Each row is a point on a tangle of strands that fork and nearly touch. The rows are in no order.
(in the rows, 128 means zero)
Two points are linked if the straight distance between their rows is under 185. Some points are linked to none.
fafa: [175 139 143 132  90 126 112 158 164 120 149 194 140 109 160  87 117  95
 146 168 139 148  86 147  74 166 140  88 146 106 148 109 105 129 123 158
 108 144 168 120 122  98 113 135]
Surig: [125 144 166  71 157 114 131  96 123 125 116 135 119 168 121 182 104 120
 131 106 147 137 157 140 140 138 186  74 178 108 127 149 108 123 157 114
 157 168 119  78 148 117  85 130]
gaduf: [172 110 110 148 127 129 115 110  96 182 118  97 163 151 142 137 116 143
 166 158 109 135 118  80 145  74 118 169 131  66 200 155 145 158 111 141
 182 132 187 149 184 131 102 162]
Bosa: [157 195 177  58  91 100 109  95 121 139  97 184 111 180 132 148 134 204
 121 129 100 119 103 183 108 122 153 188  90 108 140 116  90 130 159 140
 159 150 118  95  82 125 145 148]
sifi: [ 90 137 148 113 114 129 116 148 111 131 125 199  93 104 132 160  80  43
  95 117 166 148 144 131 105 191  95  72 118 103  97 166 133 133 104  57
  91 134 128 105 111 121 124 108]
guko: [126 167 137 122 195 100  84 135 120 133 107 142 114  96  95 120 140  88
 140  90 106 157 169 108 120 184 152 120 120 180 142 137 131 146 115  84
  78  82 114 138 109 104 114 139]
bufur: [ 68 154 169  64  85 170 103 125 142 117 142 111 179 136 108 181 109 127
  93 147 131 132 115 117 162 130 127 139 158 109  91 139 163 115 130 107
 119  89 127 192 123 167 143 139]
mosem: [124 139  80 199 133 151 130 141 110 159 135 108  93 187 121 120 151 159
  93 125 104  92  94  99 144  77  82 197 134  87 177 122 131  93 152 120
 168 112 150 175 141 146 152 152]
Nuve: [173  67 109 154 173 133 148 121 108 103 154  77 152 127 158 117 115 127
 148 146 112 146 172  93  78 153 119  76 114 207 100 138 141 148 110 143
 167 124 162 152 122  93 186  92]
zomu: [173 139 150 130 188 142  77 112 186 115  94 158 133 101 152 124 139  93
 133  97 117 178 144 141  55 170 183 122 116 135 126 163 130  84 111 154
  91  63  92 104 125 166 116 132]
daper: [158 100 140  87 143 128 148 125 160 109 122 159 123 128 150 144 103  60
 147 112 137 162 161 138  87 163 178  66 152 137  95 154  89 121 154 149
 136 127 131  80 147 119  96 116]
bana: [ 94 184  99 139 117 107 111 106  89 169 124 154 120  82 104 166 151 133
 104 114 139 111 173 105 127 138  99 135 132 163 120 132 149 104 112  54
 120 139 104 160 151 150 184  91]
reb: [144 100 192  65 140 140 170 116 176  63 117 149 171 106 132  99 140 172
 174 142 122 140 118 108 106 101 178 128 160 117 115 120 110 107 120 199
 131 109 110 138  64 115 133 132]
Nupu: [150 203  99 120 114 148 103 144 185 145 144 125  93 123 109 126 167  82
 140 117 164 123 177  77 101 161 139  84  99 214 126 122 172  78 152 159
  95 117 102 143 174 134 159  75]
Notip: [152  99 160 111 152 154  46 139 175  85 130  96 114 213 130 144 111 160
 121 159 103 175 130 170 119 129 104 167  96 141 130 126 138 106 172 159
 131  57 108 198  82 114 157 130]
malu: [114 177 157 127 176 145 169 118 143  62 125  86 170 128  99 117 143 169
 143 126 107 140  96  59 111  59 180 136 185  93 127  92 156 154 118 134
 104 133 131 176 139  92 135 162]
kabas: [136 144 172  98 191 142  67 115 148 122 104 129 103 107 114 132 115  85
 118 113 154 174 181 174  84 220 177  89  97 192 119 158 122 119  89 101
 105  80  88 121 103 135 117 114]
buzi: [135 146  97 128 109 131 162 181  95  68 149 170 135 112 146 122 131 144
 148 151 154 132  70 124  81  90  68  77 200  84 111  93  89 127 138 118
 103 154 191 139 136 146 192 113]
kuro: [185 125 106 212 118  92  89 120 121 163 125 181  99  72 179 113 110 111
 132 104 136 138 130 115  90 165 127 123  64 164 143 136 129 119 111 142
 144 140 115  83 136  99 145 148]
mus: [166  73 133 129 171 133 127 126 153  96 143 128 118  95 162 134 120  76
 140 131 127 152 160 101  86 177 123  71 130 176 111 143 106  97 119 164
 146 104 151 138 147 124 131  97]
sifem: [135 153 150  74 142 129  88 122 161 161 116 122 150 179 130 174 156 158
 169 130 132 122 170 101 151 141 178  97 181 128 147 147 110  93 143 133
 129 134  96 136 172 129 100  74]
nuso: [125 129 155 158 125 146 157 127 110 108 133 145 127  98 126  34 160 174
 165 116 143 144  86 173 137  71 120 173 128 114 138 130  94 147  93 132
  96 139 118  95 108 136  98 118]
zefe: [182 139  80 158 110 125 107 127 151 164 136 166 124 125 146 112 128  68
 178 133  82 177 101 189  88 107 151 196 119 150 134 127  85 145  97 190
  80 103 119 138 152  94  66 131]
mosot: [117 127  86 144 100  99 155 127 113 127 155 120 111 154 120 119 152 189
  99 158 156  82 120 113 140  89  95 124 130 150 130  91 132  92 140 133
 141 169 121 142 113 144 175  70]
zabuf: [113 145 162 181 141 164 143 118 136 173  89 131 144 139 135 140 125 188
 109 146  90 114 132  69 159  76 134 168 172  11 148 165 137  76 100 124
 154 141 123 144 142 145 121 132]
vivor: [105 108 118 157  98 128 135 130 112 129 131 125 158 100 101 117 139 130
  93 129 153  94 125  76 135 165  66 118 130 100 132 123 162 111 116  90
  92  98 166 136 102 183 153 136]
mab: [146  75  91 172 119 137 186 201  96 157 143 155 147  87 168  56 139 117
 150 148 151 134  78 175 115 117  74 127 136 100 164 121 113 143  77 114
  79 176 188  81 135 154 103 121]
kaso: [133 130 145 118 135  92 155 104  80 146 111 127 160  90 111  98 134 205
 126 121 121 128 112 166 125 108 141 172 135 125 131 156  90 159  99  99
 171 208 175 102 115 139 168 117]
gope: [169  93 161  97 117 107  65 133 181 145 108 154 131 150 147 116 115 175
 165 145 171 125 143 164 124 115 120 110 135  57 152 167  85 117 154 130
 165 118 115  99 146 111  73  95]
Tota: [184 120 132  92 145 101  55 122 180 134  86 103  87 194 153 144 135 148
 127 105  88 143 191 133 124 166 157 144  81 200 154 156 121 102 148 179
 136  85 103 127  95 112 127  94]
Kilu: [108 178 136 146  87 132 117 135 128  83 166 149 118  70 109 137 107 109
 116 115 145 136  61 149  88 133 133 144  97 134  88  81 146 141 105 121
  93  97 129 149 109 145 177 204]
fub: [103 167 130  86 115 114  91 121 141 134 148  76 131 139 127 179 116  95
 124 110 163 121 157  92 146 161 164  82  96 170 102 104 178 139 149 120
 113 131  68 157 163 110 119 144]
fusu: [ 99 164 122 185 124 139 202 134 107 158 127 157 147 105 126  99 142 102
 119 146 130 139 143  82 105 149 115 125 189 117 103 148 116  80  67  99
  67 192 152 138 116 180 171  80]
nor: [ 78 136 119 110 137 142 149 131 112 115 160  79 104 154  57 127 136 144
 117 126 115 110 116 182 184 123 147 159 115 189  95 100 115 122 147 131
 143 155  96 122 130  83  92 112]
Guf: [149 175 108 103 131 133  95 125 165 115 131 119  71 195 135 144 138 101
  91 123 123 144 175 111  84 173 158 107  64 218 136 122 131 109 172 169
 110  94  84 150 134 114 138  97]
doboz: [117  73  75 150  66 143 106 121 180 191 153  99 146 128 160 162 123  74
 147 143 139 105 158 113 149 115  95 108 128 142  99 169 161  96 111 182
 163  84 109 153 199 173 119  95]
vatu: [124 170 144 138 130 155 178 132 144 136 121 173 154 142 134 116 144 119
 137 128  97 156 144 102  89 136 154  96 220  97 112 161  85 113 107 123
  87 157 178 145 130 141 158  85]
zegov: [106 133 120 132 124 149 184 153  99 123 115 197  77 133 147 101 102  40
 112 108 121 147 104 125  73 159 122 108 120 124 104 128 109 143 112 115
  54 140 137  82  90 106 125 119]
bik: [108 143 157 155 110 156 141 108 155 167  83 171 158 130 159 138 147 124
 141 145  94 135 143  70 149 113 151 121 193  60 115 165 113  99  71 138
 134 139 120 156 121 142 108  64]
Pagi: [ 98 147 129 142 108 132 113 119 100  77 147 120 107 131 126 121  98 135
  67 117 136 138 103 121 115 128  79 137  86 160  77  95 145 136 131 102
 130 128 113 157  86 112 195 167]
zok: [ 99 102 125 210 121 161  91 115 122 181 138  87 119 177 143 143 107 147
 102 172  92 123 122  93 180  74 110 198 122  46 141 133 137  81 104 144
 187 140 108 166 147 150 130 154]
Zib: [159 116  69 119 137 147 136 138 161 116 127 106 140  88 106 137 190 141
 176  91 139  77  95  93 130  75 139 135 159 149 135  99 122  87 155 157
 134  70 164 145 181 188  98 121]
rele: [151 130 121  95  91  99 112 113 140 182 140  97 173 153 130  99 133 105
 132 141  96 125 141 142 126 197 140 130 102 208 157 152 120 179 132 139
 105 151 162 143 145 137 144 118]
dab: [ 98 112 119 118 158 107 132 111 112 161 110 131  96 103 154 110 110 128
 132 121 174 132 174 151 169 135 101  78  93 146  94 171 159 128 100  72
 123 167  42  52 147 107 115  78]
Nota: [126  90 157 142 155 134 101 153 172 108 145  92 124 116 138  63 106 169
 116 148 184 121 132 155 116 132 121  97  75 128 137 134 168  98 147 164
 128 119 102  88 122 149 114 138]
zapen: [163 117  65 151 140 124 130 103 161 144 123  91 121 113 162 139 142 105
 105  73 134 112 125 115 121 100 128 139  96 102 108 143 132  88 165 162
 199  96 129  85 186 196 142 127]
Nid: [146 131 120  72 107 133 148 118 190  86 133 109 111 201 163 137 130 112
  96 123 130 132 141 140  87 135 127 111  81 157  77 115 144  97 194 201
 111 121 104 106 134 145 146  75]
muzu: [191 147 131 143 110 128  91 153 157 129 150 172 129 127 130 103 158 139
 195 154 100 161 103 162  92 121 128 143 145 120 170 111  91 156 128 178
 125 104 148 174 123  84 110 148]
mog: [102  60 148 150 163 114 135 158  72  92 139 157  95 136 100 122 108 160
 133 162 128 128 112 182 151 130  91 103 177 124 134 123  77 145 107  91
 178 147 121 118  77  76 141 101]
nuda: [103 188 151 147  73 135 107 104 118 162 137 176 149  94 121 156 126 126
 112 141 132 136 138 115 110 168 125 106 145 153 122 127 154 146  67  63
 100 144 118 178 129 120 147 113]
surus: [ 70  67 141 139  92 151 195 168 133 141 152 139 127 126 142  90 121 102
  94 180 150 137 147 160 106 151  76 114 128 141  98 144 125 139  96 125
  92 152 182 122  82 174 148  79]
gisu: [149  93 196  46 176  95 108 112 116 101 130  77 136 141  89 148 129 174
 129 127 151 108 128 164 166 130 171 102 158 133 134 112 101  97 140 110
 194 146 124 113 122 118  95 156]
Deze: [127 144 142 135 123 146 165 157 144  76 172 165 112  92 130  72 135  83
 145 156 173 127 102 143  87 154 132  67 141 150 131  57 122 112 105 173
  92 170 146 114  97 103 134 121]
gosek: [ 76 173  77 147  82 166 163 180 116 130 150 142 118  94 122  86 143  82
 107 108 159 114  81 146 128 125  84 137  93  83 135 118 157 139 136  90
  42 122 127 107 140 179 101 159]
vus: [114  92 122 124 124 103 212 157 105  86 127 163 133 142 152 113 140 140
 133 165 162  79 127 114 109 115  71  75 189  83 134 124 124 131 152 114
  85 181 187  90  95 152 164 103]
kazim: [148 106 154 131 120  94 114 152 155 175 114 177 120 128 157  96 131 153
 125 152 169 103 152 103 140 142 112  65 124  64 181 150 131 115 131 127
 146 174 115  81 111 134  74 115]
Nati: [145 169 193  59  95 102 123 101 122  99 100 162 117 152 141 126 134 217
 114 116 133 124 128 159 121 114 130 156 155 131 126 135 105 134 140  83
 114 148  92 110  81  89 159 102]
Mudot: [138  67  82 141 125 104 164 143 122 130 127 107 144  72 137  98 177 157
 149 127 173  84 123  93 166  79 105 136 138 107 151 102 129 104 145 168
 147  90 160  96 169 178 101 119]
sasu: [146  97  85 147 130 134 184 173  92 171 129 178 102 107 192  67 116  38
 133 110 107 155  99 165  82 139  94 124 107 139 152 127 104 145 124 111
  61 146 162  57 130 116  78 133]
Mer: [177 121 115 182 111  94 103 109 127 166 114 115 121  66 133  68 107 167
 113 126 167 138 119 151 139  94 125 101  75  96 173 134 154 141 123 134
 165 175 126  42 178 136  92 149]
mekeg: [ 96 196  90  94 145 133 118 116 115 131 101 146  94  91  59 141 161  97
 137  80 125 114 146 118 140 155 125 145 127 196 110 124 119 114 119  73
  70 112  87 123 151 144 110 100]
Zapi: [115  95 143 130 145 131 177 145 130  98 120 134 133 192 176 101 134 166
 122 154 173 138 165 111 109 109  90  40 172  69 122 159 156 124 137 135
 128 193 135  98 120 130 164  67]
kosi: [ 79 142 138 102  69 155 165 159 122 131 162 129 119  86  89  87 138  80
 134 144 161 112  73 218 149 122  94 130 112 130  83 109 123 147 133 128
  71 137 127 111  98 164 107 146]
fov: [105  97 157 130 122  85 143 147  82 116 116 209  82 118  97 144 122 101
 121 144 125 102 136 130 150 129  98 120 138 100 152 113 109 138 112  91
 139 123 120 111  56  85 105 146]
zodur: [105 167 134 142 179 128 117 129 113  66 123  94 144 124 103 121 133 203
 126 131 166 131 115  80 124  91 112  91 215 114 127  97 146 121 111  92
 112 156 140 177 123 101 182 134]
pud: [170 112 164  67 100 115  39 107 186 147 119 114 157 165 176 165 107 160
 165 141 148 138 168 170 150 144 130 110 120 108 133 161 129 112 126 150
 128 108  68 137 156 115 102  79]
Zela: [102  89 122 137 155 122 165 131 113 149  96 113 130 114 114 121 171 140
 101 115 115  70 178  89 166 155 117 148 113 128 149 130 149 113 140 125
 142 111 134 111  79 168 142 131]
Kopa: [150  98 145 138 162 154 110 160 156 115 129  73 149 129 143  88 112 150
 128 128 125 168 115 158 102 115 122 113 131  74 115 151 143 141 142 150
 119 104 146 127 141 131 128 133]
lono: [167  84 172  98 159  95  68  99 115 113 128  73 143 137 104 185 101 142
 154 149 122 142 150 153 175 143 156 137 126 152 127 145  88 119  83 128
 205 117 127 160 125  82 121 134]
sozo: [137 150 106 127  66  91 157  91 115 177 134 128 134 103 148 162 114 106
 107 115 120 106 126 137 149 103 140 130  94 138 119 116 148 168 143 126
 163 191 113  92 174 132 143 123]
Kives: [141 172 142 137 167 144 126 131 102 121  97  79 140 161  77 155 119 190
 143 135 102 156  91  95 143  57 157 171 177  89 170  95 111 141 141 111
 158 145 138 166 154  72 109 193]
pugi: [109 115 107 114 126 157 152 106 180 124 142  79 136 105 155 120 130 122
  99 119 140 142 137 130  87 120 125 119  85 179  63 146 156  85 145 190
 111  87 127 133 126 169 189  83]
vov: [ 83 115 100 137 151 131 147 131  55  85 172  84 137 136 107 145 128 148
  93 128 140 123  93 139 117 131  92 158 135 129 107  83 150 168 143  75
 134 140 164 162 109 114 199 189]
Famu: [ 86  74 128 110  39 138 137 142 174 181 146 149 144 159 166 150 119  70
 119 151 137  87 154 136 166 125  92 103 115 117 103 161 138 137 124 163
 132 132 121 134 138 151  84  81]
legi: [157  80 100 113 156 108 141 121 101 116 127  84 165 135 180 117 108  95
 129 106 126 132 162  76 102 145  84  93 106 168 163 118 173 172 162 124
 114 118 165 144 137 101 175 144]
Zag: [108 122 132 185 115 135 167 113 102 132 116 145 113  85 121 130 135 166
 151 149 127  99 113  91 178  62 144 131 132 107 115 105 136 103  95 155
 144 175  81 111 119 113  93 122]
nad: [177 143 129 179 160 107 105  92 138 177  79 154 118  54 153 104 112 151
 113  79 139 133 146 104 119 139 146 107  67 102 154 137 145 121 122 131
 156 124 102  49 146 137 106 155]
Sogo: [120 113 106 201 162 127 135 148 118 121 138 136  93 192 152 135  84 129
 125 157 130 149 138 107 127 113 111  70 164  80 136 138 129 141 123 115
 124 182 116 104 137  78 128  95]
Fozu: [ 78 125  78 164 105 157 174 182 104 112 142 142 132  99 148 121 153  95
 121 103 132  91  97  74 138 110  53 141 140  99 159 108 156 164 130 106
  56  85 174 149 106 163 138 175]
Gepa: [108 141 159 152 165 147  99 129 120 125  89  89 147 115  98 162 120  86
 117  98  89 141 147  98 145 146 185 160 106  99 136 140 166 144 132 106
 132  48 105 147 154 124  89 226]
Dis: [126 120 107 167 168 145  99 114  76 134 138  47 145 127 107 137  88 155
  96 148 113 147 100 124 120 105 118 175 130 109 113 116 143 162 103  94
 161 156 174 165 151 141 184 174]
dap: [130  65  76 167 141 136 131 124  83 183 136  97 154 134 150 150 103  93
 159 134  70 139 111 136 157  59 115 172 149 101 130 152 110 156 104 139
 165 136 156 144 183 107  98 135]
Sunav: [127 148 168 108 139 176  81 133 179 110 109  84 152 212 107 155 157 203
 136 161  68 150 130 125 142 131 143 190 152 138 144 129 141  85 158 150
 124  83 129 209  88 111 168 126]
Bufo: [101 106 107 134  78 110 138 109 102 170  97 146 107 170  91 172 159 132
  88 133 106  63 170 103 175 153 134 178 128 125 175 119 123  89 147 109
 199 120 151 156 119 160 145 117]
Kov: [ 88 157 175  99 130 142 126  87 146 120 115 109 157 115 113 179 130 146
 127 111  85 123 109  95 171 114 170 163 158 130  83 112 156 115 104 114
 149 110 104 177 110 126 147 120]
tez: [110 185 110  82 118 143 154 167 148  83 161 157 109 135 113 123 146  58
 122 112 155 121 158  75  97 190 131  72 123 198 133  88 151 135 152 140
  47 128 145 135 156 127 125 103]
bugu: [168 138 149 104 131 115  46 123 159 137 106 119 111 246 149 145 111 154
 116 149  59 149 180 183 103 157 137 173  80 149 135 141 122 144 133 149
 147 105  81 172  78  76 151 128]
lile: [151 112  92 124 150 143 111 140 156  98 139  67 146  79  90 122 170 130
 169  92  85 143  99 127 122 131 174 192 141 150 146 115 116 105 158 145
 133  38 167 173 167 172 117 173]
Zod: [146  95  94 133 167 138 167 135 120 120 134  78 182  68 148 128 148  80
 134  89 140 125 135  74  91 161 126  83 125 133 122 125 165 153 159 132
  84 120 173 122 170 163 140 161]
sugo: [146 105 124  98 122 110 118 116  90 112 125  94 154 103  91 145 163 140
 130  89  87  96 110 116 158 117 125 191 148 148 139 130 125 140 159  83
 159  33 177 195 128 154 153 196]
ter: [162 174 124 174 157 129  99 119 111 136 133  80 145 168 122 129 123 158
 120 155  89 152  89 107 122 111 168 164 152 108 150 139 116 151 122 150
 174 159 179 168 176 113 136 168]
Sop: [172 184 143 142 139 131 107 106 160 138  91 121 153 119 120 200 127 116
 134 126 101 149 128  61 130 119 205 156 136 132 157 126 155 114 142 148
 147  92 126 174 173 145 101 202]
Puzoz: [122  90  93 107  98 131 169 120 118 113 128 154 125 131 162 145 128 110
 145 128 105 113 123 142 114 112  97 153 146 135  98 146 107 133 147 119
 123 110 149 144 108 120 146 105]
pusam: [157  87 143  67 115 116 136 127 114 110 159 105 135 161 148 158 102 114
 126 143 123 107 108 139 134 120 113 137 108 128 133 116 163 197 192 170
 178 107 155 122 137 116 120 213]
zura: [120 126  80 139 147 102 135 138  83 138 148 100  91 131  98 159 110  63
 168  93 140 136 141 140 156 124 121 114 133 177 124 123  97 156 114  87
 106 174  89 100 199  79  81 117]
kaleg: [100 114 160 102 171 124  84 119 132 140  86 138  94 147 131 118 128 161
 112  91 185 123 168 141 156 166 161  84  90 122 126 152 146  88  99  93
 150 140  42  54 121 130 106  99]
Lar: [158  84 199  78 124  92  78 114 131 137 127 143 174 106 130 153 112 115
 165 169 123 141 151 127 153 155 140 121 153 146 138 139 123 140 101 118
 140  97 149 171  92 112 104 146]
lezez: [ 83 145 142 135 133 151 104 124 139 154 139  95 147 156 114 172 102  54
  98 135  91 141 169 105 174 169 153 118  89 141 131 123 187 158 101 112
 134 102  90 172 160 110 109 189]
puna: [110 143 122 109 138 113  63 132 148 126 141  97  97 177  92 143 140 164
 145 120 134 106 160 175 165 139 143 131  97 217 104 107  99  82 123 136
 138 122  55 143 131  85  86  89]
lem: [ 60  81  76 196 128 144 164 153  84 111 149 137 108 135 112 139 120 147
 125 129 162 123  76 178 168  65  74 128 134 110  94 106 131 124 123  98
 124 151 115  95 129 145 140 118]
Gilu: [146 150 117 154 129  77 108 101  92 156 104  85 125 111 101  93 109 229
 110 139 149 123 106 168 160  86 122 156  85 116 158 111 131 160 117 103
 160 209 120  78 180 121 144 115]
gog: [144 171 172 124 152 161  67 130 175 123  93 198 135 108 115 114 142 140
 142 114 111 164 150 102  99 175 189 124 173 103 155 162 103  83 112 128
 111  85 110 162 104 147 129 126]
Deve: [112 177 162  99  77 101  76 113 137 153 120 210 132  94 128 139  90 100
 112 139 168 150 136 131 102 186  98 108 104 143 105 120 125 147  93  80
  94 118 106 123  78 115 133 143]
sot: [138 108 113 135  62  92 146 139 139 139 143 223 131  90 167 124 109  78
 156 131 124 127 103 121 119 108 116 124 131 137 126 108 117 132 121 169
 138  97 154 128 132 138  98 131]
sitas: [148 154  70 144 164 160 178 134 119 101 119 122 113  76 135 121 173  93
 122  63 129 124 115 108  84 153 158 104 138 115 121 124 108  94 149 124
  76 102 164  97 175 188 158 119]
Zubu: [112 101  77 147 147 134 182 143 111 171 127 151 107 145 101 163 136  88
 164 154  56 141 119 138 163  91 139 166 171 109 151 131  67 139 116 146
 151 128 166 129 154 109  72 103]
daf: [ 88 178 111 119 141 134 172 123 119 146 148 106 110 137  73 103 155 105
  94 117 103 115 155 144 145 138 164 150 105 209  86  96 132 127 114 118
  79 153 100 108 121 141 130  91]
Tini: [130 142 115 107 154 163 147 169 125 105 154  96 120 214  88 123 150 125
 144 142  68 115  93 124 121 114 148 179 148 128 177  74 114 144 185 172
 132  94 165 171 103  96 131 145]
negu: [ 70  60 158 114  86 112 140 136 133 177 120 136 157 125 125 179 126  88
 111 149 143  95 189 139 182 167 113 106 150  81 138 170 159 117  88 111
 129 147 122 108 109 153  86  88]
Vopo: [148 184 138 180 143 163 169 137 100 137 115 130 142 122 142  63 150 177
 142 131 130 161  64 129  90  81 133 152 133  46 155 136 122 180 119 122
  93 180 138  96 107 116 111 139]
Sivub: [145 149 130 132 148  87 152  82  73 114  94 169 130 115 135 159 106  90
 115  93  94 137 134  66  98 148 142 131 146 179 122 112 129 181 143  89
 126 164 143 131 137  94 159 146]
teb: [139  53  84 208 120 162 168 182  99 142 160 136 135 109 166  74 142 118
 154 175 118 118  89 110 117  97  62 133 153 118 134 106 107 120  68 131
 115 121 156 145 103 137 119  96]
ris: [ 56 119 163 128  90 141 212 138 115 142 160 143 132 180 106  88 126 101
  76 181 104 103 132 136 122 165 129 148 125 148 139 122 131 137 105 160
 133 148 173 148  52 156 142 117]
kod: [162 117 151 135 113 155 177 115 158 113 120 180 115 101 128  74 159 148
 147 115 134 134  88 183  94 123 165 176 132 102 130 158  67 104 130 177
 137 108 133  66  95 166  89 110]
bim: [136 133 149  94 114 138 179 122 150 115 112 162  99 152 133 111 147 154
  96 109 161  89 136 159 118 147 153 105 141  98 122 166  84  82 143 137
 133 128 122  61  74 181 107  83]
runi: [142 158 102 167 153 125 110 146 118 102 132 150  99 158 141 116 119 114
 111 113 116 125 133  88 123 112 134  87  99 119 143  97 158 125 156 127
 128 139  85 112 118  59 122 119]
Tuvi: [134 123 105 109 133 108 125  80 102 139 109  79 137 102 121 176 112 135
  97 120 160 114 115 146 149 115 144 148 105 121  88 143 132 111 161 125
 190 146 111 110 159 173 122 158]
Vudo: [102 174 135 179 130 151 124  84 104 139 104 101 142  83 101 149 120 150
 113 144 100 140 123  88 191  83 175 174 119 121 110 118 172 116  95 119
 146 156  81 142 125 121 129 169]
nutef: [116 134  83 111 127 132 216 123 100  91 115 118 122  89 122 134 167 129
 128  88 128 131 117 117 114 115 118 147 173 135 109 138  80 147 153 109
  93 117 184 126 126 161 171 111]
Mipa: [109 167 200 127 138 154 124 126 141 151 103 198 122 138 101  88 160 142
 122 144 119 146 134 146  81 170 175 144 181 117 155 159  95  87  97 124
  98 153 140 132  87 138 111 101]
dom: [141 108 126  53 140  81  92 100  78 116 108 104 116 130 100 174 128 131
 157  82 126 117 126 155 164 121 100 171 114 126 163 128 100 179 178  70
 165  52 153 151 129 106 110 170]
Kup: [149 119 167 145 125 125 124 122 151 124 103 204 105  98 143 138 133 135
 115 128 164 110 154  94 113 149 142  61 175  79 131 158  99  78 132 128
 176 153 141  71 111 156 140  99]
Lepu: [110 146 153 106  98 144 195 156 131 124 165 138 144 196 100 121 148 103
 123 162  82 102 107  99 128 138 154 134 165 133 146  86 128 149 145 182
 135 161 180 164  97 113 117 148]
kopog: [131 132  83 139 158  97 108 144  85 142 135 134 106 132 125 119 130 116
 164  74 142 141 128 211 165 113  72 135 118 162 167 137  79 167 120  68
  89 134 123 100 175  63 118  95]
sofik: [108 124 103 145 104 101 129 118 128 185 127  85 132 148 162 125 112 131
 107 146 133 113 174 154 165 137 116  96  70 145 120 172 168 165 127 108
 133 213  86  94 159 125 126  95]
Norov: [142 186  75 167 108 158 153 137 111 137 129 127 142  98 136 109 140 133
 168 106 142 159  59 141 104  70 134 142 127  83 128 105 128 159 124 138
 109 164 153 125 191 137 123 156]
sipi: [185 185 148 118 111 130  44 121 179 110 119 129 139 167 119 160 121 162
 176 117 105 160 147 108 131 133 160 136 105 128 176 114 155 125 161 150
 124 104  93 153 138 126  86 185]
pakon: [ 88 136 154 127  87 131 171 129 166  81 159 143 129  68 112  97 113  99
 123 154 167 109  84 167 109 156 131 126  95 113  78  95 126 111 102 169
 112 126 129 109  99 144 113 147]
foruk: [137  89 145 100 162  92 153 131  92  87 138 125  97 124  96 120 133 153
 107 129 164 120 111 221 144 143 126  96 150 131 103 132  92 146 130 117
 168 168 134  77 101 121 109 146]
mapid: [125 119 122 114 147 126 149 126 136 113 142  34 159  87 151  90 111 123
 105 115 147 118  85 136  87 139 138 125  90 109 105 122 161 184 164 134
 110 124 167 102 176 163 158 154]
luva: [ 49 103 116 138 115 118 136 136  98 116 158 101 112 134  81 140 126 149
 131 144 156 140 114 207 189  88  90 121 108 151  63 115 125 151  96 122
 134 174 100 126 159 111 117 101]
gefes: [143  99  83 144 115 124 120 103 172 166 129 101 134 121 192 132 134 135
 120 108 154 122 163 116 132  86 107 121  97 133  95 159 159  91 155 155
 151 107 105 127 179 164 173  51]
naz: [123 159 103 119 130 145  77 141 107 152 138 114  87 156  96 124 121 151
 164 112 136 157 107 230 163 106 106 151 118 107 141 164  77 144 115 108
 127 109 108 124 133 100  94 114]
Rusep: [127  55 164 116 114 119 156 113 149 121 142 108 169 149 155 126  91 131
 136 172 103 102 124  90 151 129 126 133  89 127 116 100 181 168 142 188
 179 143 147 144  87  87 140 167]
sez: [131 140 151  79 117  93 128  94  98 132 140  93 172 104 106 105 114 161
 113 144 144 124 141 157 119 160 114 111 119 164 126 140 132 177 114  84
 113 195 168 115 129 120 160 110]
lek: [149 148  78 121 134 103 140 101  91 117 120 128 111 113 122 167 142  48
 126  70  83 115 135  99 133 130 164 162  98 216 116 107 125 158 166 124
 155 114 109 145 146 112 126 191]
sakis: [109 147 105 156 154 127  84 133 114  93 115 104 119 112 144 110  89 145
  94  94 145 137 116  97 121  89  97 124  91 106 108 110 180 169 151  91
 116 134  88 110 127  99 150 172]
rebiv: [153 143 201  62 129 149 125 107 164  53 117 163 117 163 148 118 140 204
 141 147 121 133 119 135  97 130 139 122 167 143 125 114 122 106 142 145
 106 102 110 149  49  90 162 102]
dem: [156  98  74 205 101 123 106 154 131 158 161 160 129  71 152  99 127  96
 147 122 119 127 119 117 124 123  87 139  95 141 143  98 123 108 100 157
 129 105 135 120 133 138 111 134]
bam: [ 94 131 166 101  84 165 103 132 142 108 150 105 181  87 100 144 102  92
 116 155 126 142  84 145 131 140 122 153 126  99  77 114 175 168 129 141
 101  76 137 168 106 144 138 216]
resef: [143 115  54 153 157  95 125 125  83 133 158  98 113 109 107 140 140  76
 140  99 130 107 158 121 147 155 120 131 112 224 133 126 112 143 137  96
 148 104 138 143 180 109 121 143]
povop: [138 185 149 107  90 123  66 124 163 149 120 158 121 179 114 134 112 172
  94 133 105 132 111 148 142 131 152 181  69  95 177 129 134 139 177 119
 139 118 102 128 127 135 107 177]
dafut: [160  87 173 131 115 144 139 130 168 102 119 146 162 157 163 117 103 134
 137 173  71 128 117  88 101 109 150 156 112 122 134 130 143 105 133 195
 152  91 113 164  65 109 145 139]
tolog: [130 117 126 142 198 117  97 115 124  90 124  67 126 158 125 159 110 187
  96 123 138 145 161 100 127 116  94 104 168 154 130 133 119 122 144  90
 151 143 117 156 137 105 187  94]
Nupi: [102  91 131 129 124 138 147 153 132 132 124 148 122  96 111 109 147 144
 169 135 143  91 138 104 211  84 117 132 176  83 139 134 141 101 123 163
 132 112 116 109 123 149  56 128]
vepaz: [115 177 133 106 138 130  43 143 160 114 127 142  57 158  88 162 140 170
 138  93 148 117 134 182 167 119 145 143 120 129 146 123  75  83 134 108
 153  95  60 138 109  99  88  96]
vufos: [112 131 160 103 156 138  73 118 171 120  95  96 135 147 133 106 117 190
 111 102 157 130 170 125 139 148 152 115  84 104 142 122 182 106 137 136
 114 100  63 102  91 142 108 122]
Gazi: [184  95 141  60 113  80 124  90  89 126 125 139 109 171 147 204  98  97
 157 126 114 106 124 134 136 137 112 132 108 135 150 149  93 199 181 111
 178 117 144 138 132  88 131 200]
dum: [ 84 102 137 151 102 146 188 135 112 123 156 153 143  71 154 123 113  80
  94 175 154 141 121 101  86 142 112  86 166 114  56 134 137 126  58 118
  94 163 161 130 122 160 171  93]

Follow the links from the first point to the second, and from the first to the third. Name the last point that the two ways share.
gope, pusam, sakis | Kilu
kaleg, guko, Kup | Zod
dab, mekeg, Zubu | sot
dom, ter, Nota | Kilu
sez, dab, Lepu | dem
tez, Kives, nad | sot

A fork is a point with three links. Follow the links from the first point to the second and name the forks in between, in order.
pusam, runi | Kilu, Pagi
Sop, nutef | Kilu, pakon, fafa, sot
Nupu, Surig | Guf, gefes, Zod
Gilu, resef | dem, mekeg, nor
naz, Nota | nor, mekeg, dem, sot, Zod
pud, tez | Surig, Zod, gefes, Guf
Guf, Mer | gefes, Zod, sot, dem
mapid, zodur | Zod, sot, fafa, pakon, Kilu, Pagi, ter
pakon, fusu | fafa, sot, dem, mekeg, vatu

A fork is a point with three links, a tip a point with one. Leave the first point through the second and follow the links. Name the first fork or tip that comes.
Sop, sipi | Kilu
sugo, dom | fub
gefes, zapen | Zod
mekeg, bana | dem
Kopa, Nota | gefes
Norov, Vopo | Surig
sifem, pud | Norov
dem, teb | mekeg
